Points on a hilly landscape, in no order, each with its height.
A ball rolls from a point to the lowest of its 2 nearest points, and stops where none of them is lower. Distance is the straight distance between rows; heights are no part of it.
Neri: [ 12  -4  -9  -2   4  10  -5 -12   6  -6  22  -4  -3  -4  -2  11  -8  -1
  -7 -13 -11   1 -16   8]  (h 478)
Razoz: [-10  -7  14   2  -4 -23   8  12   6   8 -19  29  -9   4   7   2  19 -15
  10   5   7   5   4  -3]  (h 703)
kuvuv: [ -2  -2  12   9  16 -27  -5  19   4  14 -14  -9  -1   3  -5  -2  15 -14
  -2  15  -6  -2  -4   7]  (h 143)
kup: [ -3  16   8  20  -7   7   4  11 -10 -21  -4 -23  -9 -18  12  -8   5   9
 -11  12   8 -22 -13  -3]  (h 746)
Difop: [-22  -8  13  -7 -16 -24  31  -9  -1   9   0  24  -5   4  -1 -16  -1   1
  -3   4   3 -14  20 -40]  (h 475)
Ruzuf: [ -1  23 -25  -2  -8  22 -16 -12  -1   1   2   3  11  10   3   4 -10   6
  16   6  16  13  -9  27]  (h 555)
Kav: [-12   7  19   9   2 -16  14   8   2   2   0   0 -16 -12  11  -3  12 -10
  -2   7   3 -21 -14  -8]  (h 374)
Ref: [-15  19   3  -7 -20  -1  43  -2  -3  31 -16  15  -6 -18  21  -9  -3  -6
  29   2  17 -13 -14 -17]  (h 677)
Danib: [ -2   6 -17   8  -3   9  10  -6 -13 -10  -5  11   6  15   5 -18 -18  -2
  21   5  14   4   1   6]  (h 459)
Fufa: [  2 -34  17   7  -2  13  12   6  -3 -18  14 -10   6  -5  -9 -10   5   5
 -23  -1 -12 -22   3 -25]  (h 158)
zor: [ 11 -36  -2 -19   4   6 -17 -16 -11  -2  14  16   4  15 -15  12 -13   8
   1 -24 -16  11  14 -10]  (h 312)
turob: [ -3   5 -15  15   8  -9 -13   9  -1  -3 -13 -11   3  -1  -1  -7  -1  -5
  -3   6   9  25  12  29]  (h 445)
mal: [ -3   8  -3 -13 -13   1  16   9   7  17  -2  22  -8  -2   7   3   6   1
  13   9  -7 -17 -10 -16]  (h 670)
zis: [ -1   3  -1   7  20 -15 -12  18   9  -1 -21  -8   6   0   6   0  10 -18
   0   5   4  32  11  30]  (h 430)
Revam: [ 11  28   4   8  26 -16 -22  22   6  -7 -19 -35  -5 -12  12  -4   0  -2
 -11   5   8  20   6  29]  (h 297)
nuver: [  4 -47  18  -7  16  -7 -13  -7   3   4  19   0   7  17 -21  -2  -5  -1
 -24  -9   2 -20  15 -13]  (h 119)
nemal: [ -8 -17  21 -17  10 -18   8  -3  13   4   6  36  -8  17   2  -7   3 -21
   1  -3   4 -10   6 -17]  (h 408)
Num: [ -1 -17 -10   4   6   6   2 -15 -10 -11  12  -6  11  12 -20   0 -15   4
  -2 -14 -11  20  19  -1]  (h 422)
pifa: [  7   4  -6  18  19   3 -20   8  -1  -6 -11 -49   8 -17  -5  -1  -5   3
 -18   0  -1  14   5  27]  (h 255)
Rut: [  5 -40  11   3  13  12 -11  -4  -1   2  16 -34  11 -10 -24  12   4   3
 -20 -18 -14  -5   8  -2]  (h 190)
teke: [-16  24   2  -7 -10   5   7   7   9   6  -8  28  -5  -2  19   4  13   1
  18   0  10   7  -1   1]  (h 103)
Pomor: [ -1  29   7  11   8 -11 -10  18  -2  -6 -28  -6 -10   2  14   0   9  -5
  15   9  23  14  -2  25]  (h 600)
deza: [ -6  -5   2   3  -7   6  -2  -1   6  -1  15   2 -12 -17   1   5   8  13
 -19   2 -10  -7   0  -4]  (h 462)
Das: [ -2   5 -24  -4  -5  22   2 -12  -6  -8   6  10  13  17   4 -10 -17   3
  22  -3   6  11   7   0]  (h 468)
tibom: [ -8 -27  18  -1   0  -2  -4   5   6   8  18   6   0   3  -8  -4  12   5
 -21   6  -3 -30   3 -21]  (h 142)
bire: [ 12 -27 -15   1   6   6 -17  -8 -20  -1   4 -21  17   7 -19  16 -13  -2
   7 -13 -13  28  11  15]  (h 490)
nevi: [-11  24  -2  -1 -20   7  21   4  -3   5  -6   5 -17 -21  25  -8  -1   8
   9  11  10 -22 -14 -11]  (h 755)
gofu: [-11  13   2  -1  -7   6  -4   7   3  -2 -12  24  -2   9  14   6  16   0
  19   1  13  19   5   8]  (h 44)
Dovab: [  8   9 -26  -5 -12  16 -15 -14  -5   0  -2  11  11  12  -4  12 -12   0
  13   3  10  28  -1  28]  (h 573)
Fur: [  0 -10   3   6  20 -15 -10  20   0  -6 -19   3   4  11   6  -6   2 -16
   6   1  -5  23  12  16]  (h 419)
togis: [-19   7   4   5 -15 -17  36  -3  -1  14 -11  24  -7  -1   7  -8   5 -12
  19   3  16   1  -1 -12]  (h 515)
lozo: [-12 -15   1   6 -18 -17  14  -1  -2   4   4  10 -10 -12  -1 -14   9   4
 -22  15  -7 -24   3 -23]  (h 446)
Kugot: [ -9  -5   2   3   1  17  -7  -2   3  -9  20  -8  -7 -17   0   8   4  19
 -11 -10 -10  -6   1  -1]  (h 450)
muzo: [  7  -3 -17  -6  -1  31 -19 -18 -12   1  16 -14  10   0  -7  25  -6  10
  15 -17 -11  14  -5  10]  (h 343)
timo: [ -7  29 -25  -3 -14  26  -3  -6   3   6   0   3   6   5   4  -5  -8  11
  17  10  17   2  -6  15]  (h 542)
fot: [-14  20 -18 -10 -17   7  27  -3   1  14  -8  23   6   9   6 -10  -9  -1
  26   6  11   7   3  -8]  (h 527)
Nelo: [ -6   4 -24 -11 -17  19  16  -8   1  11   9   8  12   5 -14  -4  -7  15
   4   2 -14  -1   5 -18]  (h 650)
rubaz: [  8 -15  -1  16  19  10 -15   2   0  -1  -1 -52  11 -15 -16   5  -2   2
 -16  -8 -12  14   5  17]  (h 225)
fales: [ -4   6 -12  11  -9  23  21  -2 -10 -13  -1  -8  10  -3   6 -18 -14   3
  10   8   5 -19 -13  -5]  (h 218)
romi: [ 11   1 -21   2   7  18 -33 -19 -15  -7   0 -21  16   6  -2  12 -13   0
  16 -14   9  24  -2  32]  (h 291)
Dibug: [ 22   8   2   4  19  14 -35   0 -11 -16  -1 -43   0 -12   6  18  -7   9
  -4 -22  -1   8   0  23]  (h 640)
mido: [  9 -14 -11  20  -2   5   0  -1  -3  -5   3 -23   6 -13 -18  -2   0   9
 -21   3 -10  -1  -2   7]  (h 347)
zikef: [-15   8  -3 -20 -23 -11  34  -4   6  24 -14  38  -2   3   6  -9  -1   0
  17   3   5   4  16 -28]  (h 520)
Dofa: [ -9 -12   0 -17 -21 -20  22 -11   7  17   4  32  -9   6  -7 -15  -5   6
 -15   8  -2 -15  21 -39]  (h 488)
revi: [ 15 -29  -6 -10  13   6 -16 -25  -7  -2  20 -10  11   6 -18  21 -11 -13
   3 -23 -19  10  -4   5]  (h 526)
kanan: [-13  17  23  17 -13 -25  19   8 -13  14 -24   0 -24 -24  24   0  13  -3
  16   8  25 -10 -13  -2]  (h 765)
bosaz: [  2 -30  24 -15  17 -27 -11   5  14   5  -5  26   7  30  -6   1   7 -25
  -3  -3   6  11  18  -6]  (h 391)
kime: [  5   2 -22 -14 -10   9  23 -18  -4 -11   9  16   2  10  -5 -14 -30  10
   2  -8  -5  10  12 -12]  (h 410)
nepur: [ -9   0   2  19   0 -24   1  10   1   1  -9 -19  -7 -16  -3 -12  17  -3
 -23  14  -2  -4   6  -1]  (h 395)
sabik: [ -5 -18  18   6  16  -9  -7   6   5  -2  11 -10  -1  -1  -2  -1   9  -9
 -11   0 -12 -13  -3   0]  (h 356)
nurev: [ 14  21  -3  -3  14  15 -31  -9  -5  -9  10 -16   5   4  10  23   4   1
  11 -14   2  16 -13  24]  (h 594)
Sediv: [ 14 -21  -5 -10  15  -3 -13 -22  -6  -6  17   3  16  17  -8  13  -9 -19
  11 -21 -12  28   3   8]  (h 545)
gega: [  7 -19  -6  -3  -4  -1   7  -6  -3  -8  10  16  -4   1  -9  -5 -11   3
 -10  -5 -14  -2   4 -10]  (h 357)
Gagu: [  4  -7 -24  -2  -1  24  -9 -15 -22 -12   6  -4  21  15  -7  -1 -20   9
  19  -8  -3  13   6   9]  (h 484)
gapiz: [-13  14 -24  -7 -24   5  29  -7   4  10   2  14  -1 -12   5 -18  -9   7
  -5  10  -3 -10   4 -20]  (h 235)
por: [ -6  -5  -5  -6  -6  21  16   3  -8  -9   8  10   0  -1   9 -12  -9  12
   7  -1 -12 -17   1 -22]  (h 260)
lisoz: [ 10  -8 -16  19  -7  21   0  -8  -7 -15   2 -28   4 -16 -15  -2  -6  10
 -20  -2  -2  -5 -10  11]  (h 323)
tak: [ -3 -23  14  13   2 -24  11   7  -3   8   0  -9   7   9 -21  -9  10 -10
 -10  14  -7 -18   3 -19]  (h 61)
ker: [-15  21   0  10 -16  -9  23   0  -5  10 -19  16 -12  -8  15  -6   4  -4
  25   8  25  -3 -10   1]  (h 505)
goz: [  1   7  14   2  17 -14 -14   7  12  -6   6  -2 -16  -7   8   8  11  -9
 -17  -2  -4   4  -5  15]  (h 342)
feko: [  6 -32  13 -29   5  -8 -10 -23   8   7  18  23   3  26 -23   5 -16   5
 -15 -15  -3   4  27 -16]  (h 299)
vil: [  3  40  18   1   8   2 -16  17  -4 -16  -6  -7 -17   0  26   8   9   6
  11  -5  14   2  -8   7]  (h 296)
bulil: [  2   8  -2   6   1  29 -10  -4  -2  -8  18 -23   5 -10  -3  11   6  17
  -1 -12  -5  -3  -5   6]  (h 432)
ruluk: [ -7  16  12  10   7 -15   2  12   3  -2 -13   4 -10  -1  12   0  15 -12
  10   4  10   7  -8  14]  (h 612)
konef: [-14  11   5   6 -20 -10  30   1  -8   6  -7  13 -20 -24  25  -7  -1   1
   8  10  12 -25 -14 -15]  (h 758)
salog: [ 12  21  -6   3  13   5 -23  -3   3 -10  -2  -4   4   9   7  15   6 -10
  16  -8   7  18 -12  28]  (h 581)
gem: [ -2  -4  -7 -21 -12  12  15  -5   8  18  17  21  10  11 -13   2  -4   3
   5   3 -16  -9   2 -20]  (h 657)
Mafu: [ 12   4  -9  -2  15   0 -16  -7   1  -8   1   4  12  15   3  14   4 -17
  15  -7  -2  27  -6  25]  (h 571)
Mun: [ 11  39  17  13  18  -4 -17  23  -3 -19  -8 -48  -7 -10   7   3  -2  11
 -12  -1  12  -5   0  11]  (h 741)
tomop: [ 12 -20  -4 -17   5  13 -10 -21   5   2  28   4   5   4 -10  13  -8  -5
  -5 -21 -18  -4  -9   0]  (h 503)
kog: [  7   3  10   9   7  20 -20   5  -2 -10  11 -37   1 -14  -9  17  10  20
 -14 -14  -7  -7  -7   5]  (h 449)
sovas: [ 13  32 -10  14  -1  20 -20   1  -4  -9  -4 -34   7   2 -11   4  -6  13
  -2   7  19  -3 -16  25]  (h 379)
nes: [ 16 -17  -7  -3  30  -1 -36  -3  -7   2  -7 -32  15  -6   2  14 -10 -10
   7 -18 -13  31   7  26]  (h 533)
vovo: [  1  -9 -14  18   7  22 -12  -6 -17 -16   4 -27  17  -1  -7  -3 -12  10
   3  -9   5  13   8  19]  (h 437)
nor: [ 12   7 -24   1  -1  32 -27 -26 -11 -12   7 -17  13   1   3  10 -17   5
  12 -14  14  12  -7  31]  (h 354)
zepe: [  5 -21  16 -29   1 -12   7 -21  14   5  16  35  -7  25 -14  -6 -19   0
 -18  -6   0  -4  25 -30]  (h 327)
tiruz: [ -1 -26  16 -14  -9  -1  21 -12  10   9  18  11  11  14 -22 -13  -5   3
 -21   7  -2 -31   8 -40]  (h 33)
dopun: [  1   2   4 -20 -22 -11  17   9  13  21 -17  47  -3   3   6  10  14  -8
  13   5   2   1  -3 -13]  (h 681)
Tos: [-5 11 -6 10  0  8  2  2 -4 -7  7 -3 -2  0  2 -1  3  1  4  0  1  1 -6  7]  (h 632)
gat: [-14  -6   1  16 -12 -32   7   4  -1   2  -7   0 -14 -15   1 -13  18  -3
 -19  15  -2  -9   5 -10]  (h 420)
bufa: [ 11  11  21   9  17  -6 -23  24  -4  -8  -6 -27  -8  -2   1   9  11   4
  -5   2  -8 -10  -5   3]  (h 466)
los: [ -9  -3  -1   8  19  -9  -3   8  -5 -11 -12   7   7  12  12 -10   4 -19
  17  -3   6  23   9  11]  (h 431)
Tar: [  7 -30   8 -15  -9   5  12 -18   7   5  19   6  11  14 -27  -3 -13   7
 -26   0 -12 -20   8 -33]  (h 52)
vofom: [ -3  48  20   9  -7 -11   4  11  -4  -1 -21  -3 -21 -11  23   7   9   2
  15   4  36  -3 -13   6]  (h 233)
koma: [-8 14 -1 17  5 -8  0  7  1 -5 -5 -5 -6  1  2 -2 12 -8  5  7  2  3 -6  9]  (h 621)
Viv: [  3 -17   1 -20  -1   2 -12  -1   6   6   6  35   1  16   0  11   1   3
   8 -10 -11  11  12  -6]  (h 220)
badi: [ -9  47  14   0 -17  -4   8   8   7   8 -19  17 -18 -14  24   9  14   6
  20   3  29   1  -9   6]  (h 189)
gor: [  1   8  -4 -36 -10  -1  29  -9  20  19  -2  41   7  22   0   1 -10  -9
  11  -3  -9  11  12 -26]  (h 564)
sed: [ -1 -20   6  12   6 -25  -1  14  -3  12  -6  -7   1  10 -18  -7  11 -10
  -7  15 -11  -3   5  -8]  (h 99)
Sego: [  1   0   8   5   7 -22  -5   4  14  -4  -1  10 -20 -10   6  -1  11  -9
 -19   4   1   6  -3  12]  (h 361)
sozi: [ -2   5 -19 -15 -24   2  36 -10  10  13   7  12  -1 -10  -2 -17  -8   8
 -12   7 -13 -17  -1 -30]  (h 253)
Fimem: [ 10  -3   4   2   6 -20  -1   8  13  -9 -19  25  -4   5  14   5   9 -23
   0   2   5  26  -6  20]  (h 421)
Zemo: [  4 -10 -12  -7  -3  22  15  -3 -12 -11   7   7  10  10  -1 -14 -18   8
  10  -4 -14 -11   2 -22]  (h 249)
gid: [-9  1  0 -4 -2  0  2  1  6 -7 -5 31  5 15  9  2 11 -9 13 -1  2 26 12  2]  (h 113)
gomel: [-12  -1  20  -2 -10 -23  10   1   8  15   2  19 -20 -10  11   1  13  -8
  -3   9   5 -27 -10 -16]  (h 386)
bome: [  0  -5  -7  -4 -21  14  35  -9   7   5   8  -1   8 -14  -6 -12   0   7
 -16  11 -13 -26  -7 -34]  (h 267)
Kedu: [ 12  10   8  -4   6   6 -21   7  -1  -6   1   4 -10   3   7  19  12   8
   6  -7  -7   1  -8  12]  (h 230)
lavan: [ -4  -8  -2 -19  -2   4   1  -8   8   1   8  34   9  17  -3   5   0  -2
  13 -10  -9  22  15  -7]  (h 176)
Bive: [ -2 -10  17 -10 -15 -23  12   4  15  14 -19  45  -3  11  -1   7  16 -16
   8   2  11   9   4 -12]  (h 691)
lakif: [ -8  18 -25  -1 -24  11  30  -6   4  10  -3   6   3 -11   5 -17 -11   6
   1  16   6 -13 -10  -7]  (h 219)
Sete: [ 10  26  10   2  11   3 -30  12  -2 -16  -3  -6 -12  -1  17  13  10  10
   5 -11   6   5  -1  15]  (h 270)
tamak: [-10  24 -27  -9 -21  20   9  -6   7  13  -7  17   8   5   7  -8  -8   8
  15  11  14   6   0   7]  (h 534)
Buve: [  6  26   8   8  17 -15 -15  14   6 -10  -5 -21 -12 -13   9   4   5  -2
 -15   1   4   9  -4  20]  (h 318)
Lenub: [  5  -5 -11   4 -23  23  26  -4   0  -7   4  -4   5 -14  -6 -10   0  10
 -17   9 -10 -21 -12 -20]  (h 275)
mefib: [ -2  11   7 -15 -18  -8  15   9   8  25 -13  35 -13  -5  13   8  15  -2
  18   9   0 -13 -12 -11]  (h 675)
Goni: [-24  -4   9  -1 -25 -28  35 -12   0  15  -1  17 -11 -14   6 -20   7  -1
  -7   9   5 -21   9 -39]  (h 467)
rubol: [ 12  35 -10  -5 -10   9 -10   4   6   4  -2  11  -9  -2   2  16   7   4
   8   9   4   1 -21  13]  (h 114)
vob: [ -6  17   3   8 -14  14  11  10  -6 -13  -3  -9 -12 -20  16  -8   3  12
  -4  10   5 -25 -16 -10]  (h 750)
tib: [  7  14  21   8  11 -13 -17  23  -4  -5 -14 -11 -15  -1   8   9  11   2
   0   6  -1 -13 -13   3]  (h 476)
vafi: [ -1 -10   3 -31  -4  -4  15 -17  16   8  16  34  -2  15  -8  -4 -16  -1
 -10  -6  -9   1  22 -25]  (h 351)
Kebar: [ -2 -28  27 -19   8 -26   0  -3  15  10   0  37  -2  28  -7  -3   1 -16
  -4  -1  13  -6  14 -17]  (h 411)
Bab: [  5  17  -3  18   8  10 -19   2  -5 -11  -4 -38   4 -11  -6   3  -1  13
 -12  -1   7   2  -9  25]  (h 313)
Vuvir: [-20  -2  -5   5 -24 -13  32 -10  -1   4   2   8  -9 -21   9 -21   5   2
 -12  11  -1 -24   2 -33]  (h 460)
Neni: [  3  18   5  -6  -3   2 -14   9  10   7   1  13  -8   5   1  20  17   4
   6   3  -4   4  -9   6]  (h 182)
gudom: [-14  -4  20   5  15 -12   6   8   0  -1   9   1  -9  -1   8  -3  12 -15
   1  -1  -2 -18  -6  -8]  (h 364)
zimet: [  5 -14  -1  -4   2 -10   1   1   2  -1   6  16  -9   5  -6   0  -2  -4
  -6   2 -11  -3  -2   0]  (h 319)
rebeb: [ 15 -11   2   0  16   0 -28   0   0   5   9 -17   7   5 -14  23  11  -3
   1  -7 -15   9  -6  14]  (h 124)
tem: [ 15  30 -13 -12  -6  14  -6   0   2   1  -5  14  -5   2  14  10  -4   5
  21   1   2   1 -20  12]  (h 54)
Moke: [ -6  33  -9  19 -12   8  -9   1  -3  -5 -11 -12  -4   2   4 -10  -4   8
   7  15  29  -9 -11  25]  (h 461)
lep: [  2  12 -22 -31 -15   4  25 -10  15  15  -3  33   5  11   0  -3 -16  -3
   5  -1  -8  14   4 -12]  (h 552)
zemat: [-12 -14  22 -13   2 -18  15  -2   9  13   7  27 -12   5   4  -5   6 -15
  -1   5   6 -24  -2 -18]  (h 397)
lefik: [  3 -12   6   0   8 -30  -5  10  14  -1 -11  16  -9   1   4  -2  12 -18
 -15   5  -2  17   5  12]  (h 390)
Keba: [ -3  33  15  19  12  -6  -3  24 -11 -13 -17 -37 -11 -10  12  -6   2   7
  -2  11  18 -10  -2  10]  (h 732)
koru: [ -5 -25  13  -3  -4  10  11   3   0  -5  15   0   4  -1  -6  -7   4   6
 -17   4 -12 -30   0 -26]  (h 152)
Gol: [-14   1  22  10   2 -35   6  15  10  16 -17   9 -12  -6   7   4  29 -14
   0  10  10  -3   1  -2]  (h 712)
Sol: [  7 -23 -19  -1   0  10 -10 -14 -17  -6   7  -5  14  13 -17   8 -16   6
  10 -11  -7  22  11   6]  (h 455)
sisu: [  2  -1 -12 -25  -3   9  20 -20   4  -2  14  26   3  20  -5  -6 -25   5
   2 -14 -15  11  18 -22]  (h 385)
dono: [ -9  14  23  15   9 -41   5  19   4  12 -25 -14 -13 -14  12  -3  23 -21
  -2  13  10   0  -5   5]  (h 718)
puva: [ -1  -2   2 -22  -7   4   3   3  12  18   9  26  -2   6  -2   6   5   0
   9   5 -11 -20  -7 -17]  (h 664)
Suz: [ -7  -1  -8 -22 -20  -6  26   0   6  13  -7  35  -6   5   2 -12 -10   9
  -1   3  -8  -3  19 -29]  (h 506)
Sesam: [ -5  -1  -7  23  -4  -8  -1   7  -7  -6  -2 -21  -2 -15  -7  -7  11   8
 -20  12  -5  -2   1   3]  (h 373)
Tusoz: [-14  28   1  18 -16  -5  16   2 -11   7 -21  -6  -9  -9  11  -9   3  -2
  21  13  33 -11 -16   7]  (h 496)
rezef: [ -4  26   8  22   3   6  -1  12  -9 -15  -8 -29  -5 -10  10  -6   3   7
  -2   8  13 -15 -11  10]  (h 740)
guv: [-19  10  14  15 -23 -22  23   3 -14  11 -16  -2 -22 -28  23  -8  13   1
   9  13  18 -20 -10 -17]  (h 761)
vamo: [  1  52  23   4   2  -7  -7  15  -4  -8  -9  -9 -19  -2  17  12  13   5
   9   2  26  -2 -11   5]  (h 268)
paf: [ 17 -18 -15   2  15  -1 -28   0 -14  -1 -10 -19  14   1  -8  13 -10  -3
   4  -8 -12  33   7  29]  (h 518)
paket: [ -7  -1  -5   9   9  -3   2   1  -9 -11  -2   3  10  19   3 -11  -7 -13
  21   0   2  14   5   5]  (h 443)
keb: [ -1 -40  18  -5   6   2 -13   3  -1   6  15  -6   9   6 -23   2  10   6
 -25  -2  -4 -24   9 -16]  (h 132)
gana: [ -4  12 -25   4 -21  27  20  -6  -4  -3   1   0   6  -8   2 -21 -15  11
   1  15   9 -19  -9  -7]  (h 205)
zepek: [  2  25   1   5  11   2 -20   7   3 -13 -17   3   2  11  14   6   9 -11
  18   2  19  21  -7  30]  (h 590)
bala: [  9   7  19  12  14   7 -20  17  -3  -9   1 -39   1  -8  -5  11  11  13
 -15  -5  -8 -10  -5   2]  (h 458)
Dap: [ -1 -26   1  11   3  22  10   4  -8 -21  11 -16  10 -10  -7 -11   0  11
 -14  -5  -9  -7   6 -11]  (h 167)
Kun: [ 11  14  -6   9  24  -3 -26  11   5  -3 -16 -39   4 -15   4   0 -10   2
 -11  -1   2  24   7  34]  (h 279)
tal: [  7   8 -20 -22 -13   5  18 -11  17   3  -2  38   5   9   6   0 -13 -11
   9  -2  -3  18  -2  -1]  (h 540)
Bizef: [ -5  17 -11 -25 -15   5  30   6  11  25  -6  22  -8 -13  19  -5  -5  -2
  10   6  -6 -18 -15 -19]  (h 674)
tukez: [-16  13 -11  -4 -17  -8  33  -8   3  15  -6  27  -1   3   3 -11  -2  -2
  19   6  11   4   4 -15]  (h 521)
tupuv: [  0  -7 -16   7  -1  31 -12 -13 -12  -9  16 -24  12   0  -7   8  -1  14
   3 -14  -3   8  -2  11]  (h 402)
Fazu: [ 17  -1  -8  10  22   3 -20  10 -12 -17 -13 -25   5   1   8  -6 -12  -2
   5   1  -5   7  -5  26]  (h 135)
tekik: [  4 -12   7 -10  -2  -9  -6   6   7   2   0  31  -9   3   2   7   7  -2
  -4   1  -7   2   4  -2]  (h 276)
Kob: [  7 -33   6 -23   1  -3 -16 -12   5   6  14  30   0  13 -11   8  -5   5
 -10 -14  -9   4  18  -9]  (h 269)
nov: [ 10 -10  -3  11  21  -3 -13  12  -7 -12  -6 -19  -2  -1   6  -6  -4  -4
  -4   0 -11   4  -5  17]  (h 95)
lok: [  0 -30  11  -1  19 -12 -18   7   5   2   8  -5   5   7  -9   2   1  -8
 -10  -6 -12   4  13   0]  (h 366)
toze: [ 19   4   0  -1  18  18 -34 -13  -9  -9   7 -33   3  -8   4  28  -3   4
   5 -27  -9   9  -9  19]  (h 620)
gof: [ 14 -16   9   1  27  -3 -32   8  -1   4  -1 -29  -1  -5  -8  15   4  -2
  -8 -10 -20   7   0  17]  (h 89)
bos: [  8  -4 -11  -9   2  15 -29 -18  -8   3  12  -7   5  -2  -8  31   1   5
  12 -21  -9  24  -5  19]  (h 262)
Leb: [  7  -5 -11  -5   7   0  -5 -14   4  -5   8  15  12  20  -4   9  -4 -20
  15  -8  -5  32  -2  14]  (h 561)
fuza: [  4 -45  15 -12   8  -8  -6 -21   6   6  24  -1   8  16 -35   0 -16   5
 -33 -13   0 -11  20 -18]  (h 97)
Fim: [  6  43  -7  10  -5  14 -17   1  -3  -7  -5 -18   2   8  -2   7  -2  10
  12  10  22   0 -16  25]  (h 424)
bage: [  5 -21   8  10  23 -11  -7  18   3  -3  -6 -34   3 -14  -4 -11  -1  -6
 -24   6 -19  -6   2   3]  (h 46)
mima: [ -3  -2 -19  19   7   6 -13   1 -11  -8  -4 -16  11   5  -9  -6  -7   9
   2   5   8  20   8  23]  (h 465)
Vide: [  1 -18  -7  -2  -3   4   8 -14  -3  -7  16   3   2   6 -17  -2 -16   8
 -12  -9 -12   9  14 -10]  (h 389)
dogus: [-17  16  -8 -15 -17   4  43  -1   4  25  -4  13  -4 -12  19 -10  -9  -3
  17   5   2 -18  -7 -24]  (h 676)
mitir: [ -4  16  10  21  16 -16  -3  25  -2  -4 -21 -36  -2 -13   9 -12   9  -3
  -8  12   2  -3   0  11]  (h 726)
Zod: [  7   6 -17  13 -18  26  12  -5  -3 -16   6 -15   3 -18  -4  -4  -4  16
 -17   8  -2 -17 -16   0]  (h 292)
vab: [ -7 -29  19  -4 -10 -16  20  -4   4  11   7   8  -1   9 -17 -15   3  -4
 -16  15   2 -36   5 -40]  (h 16)
velo: [-11  21 -13  19 -15   3   6  -2  -9  -3 -14 -12   2   1   5 -17  -6  -1
  12  18  30 -15 -14  15]  (h 480)
gul: [ -5  18  19  19  15 -32   2  25  -1   7 -25 -34 -10 -17   8  -7  14 -10
  -7  17   5  -3  -3   8]  (h 722)
bas: [  5 -33   7   5  19   8 -18  -2  -3   2   1 -48  16 -14 -20  11   0   2
 -13 -19 -17  10  11  13]  (h 207)
mif: [  8 -15  -5  -8   5   5 -27  -9  -3   6  10   1  10   7 -12  30   7   0
  11 -11 -14  22   0  16]  (h 184)
mugul: [  8   8 -19 -10  -7   7   2  -9  11  -3   9  23  -4   3   2   5  -8  -5
   2  -2  -5  13 -10  11]  (h 519)
Datiz: [  8 -12  11   7  28 -13 -18  19   4   0  -6 -26   3  -9   2  -4  -1  -8
 -10   0 -18   4   1  13]  (h 62)
gafav: [ -5 -23  21  10  -4 -22  20   2   0   7   9  -3   2   7 -14 -16   9 -10
 -15  13  -1 -31  -2 -31]  (h 34)
sur: [  8 -40  11  -6  -5   6   5 -20   2   1  20  -2  10   4 -32  -2 -11  11
 -30 -12 -11  -9  16 -23]  (h 74)
giz: [-10   4 -15   3 -13   8  12  -5   0   4   9   6   6   2  -7  -4   1   7
   2   5  -5   3   3  -6]  (h 643)
dav: [ 15   7 -12   9  15  11 -33  -3 -13 -12  -7 -27  10   2   5   2 -16   2
   6  -4  12  17  -2  37]  (h 206)
Kavo: [ 12   4 -18  -9   3  16  -1 -15   1  -5  15  13   3   0   6   6 -13  -2
  10 -11  -9   3 -11   7]  (h 500)
bezek: [ -1 -29  16 -10  22 -21 -17   9   9   6   7   9   7  20  -9   0   4 -19
  -7  -2  -6   5  15  -6]  (h 375)
rato: [  8 -10 -15   9  -6  28  11  -7 -18 -19   3  -8  16   8  -6 -14 -19   8
   8  -1  -4  -9  -3  -8]  (h 234)
sizer: [ -2 -36   7   8   5  14  -4  -5  -4  -8  17 -21   7 -10 -17   5   5  12
 -22 -15 -13  -4   9  -7]  (h 179)
Bol: [-10  40   4  -7 -10   9   5   9   9   6  -8  15 -13 -10  20   7  12   8
  14   6  11  -2  -6   3]  (h 144)
sumed: [ -1 -26  -1  16  13   9  -1  10 -17 -23   4 -20   7   0  -3 -14  -5   4
  -7  -3 -11   1  11  -2]  (h 181)

For each start below, name the point where the ball stops.
Razoz => Neri
Nelo => Neri
Moke => vab
nemal => sabik
zepek => Neri
bire => gofu
toze => Neri
vil => gofu
Zod => gana
muzo => bage
fot => vab
nor => bage
Gagu => gofu
Suz => gana
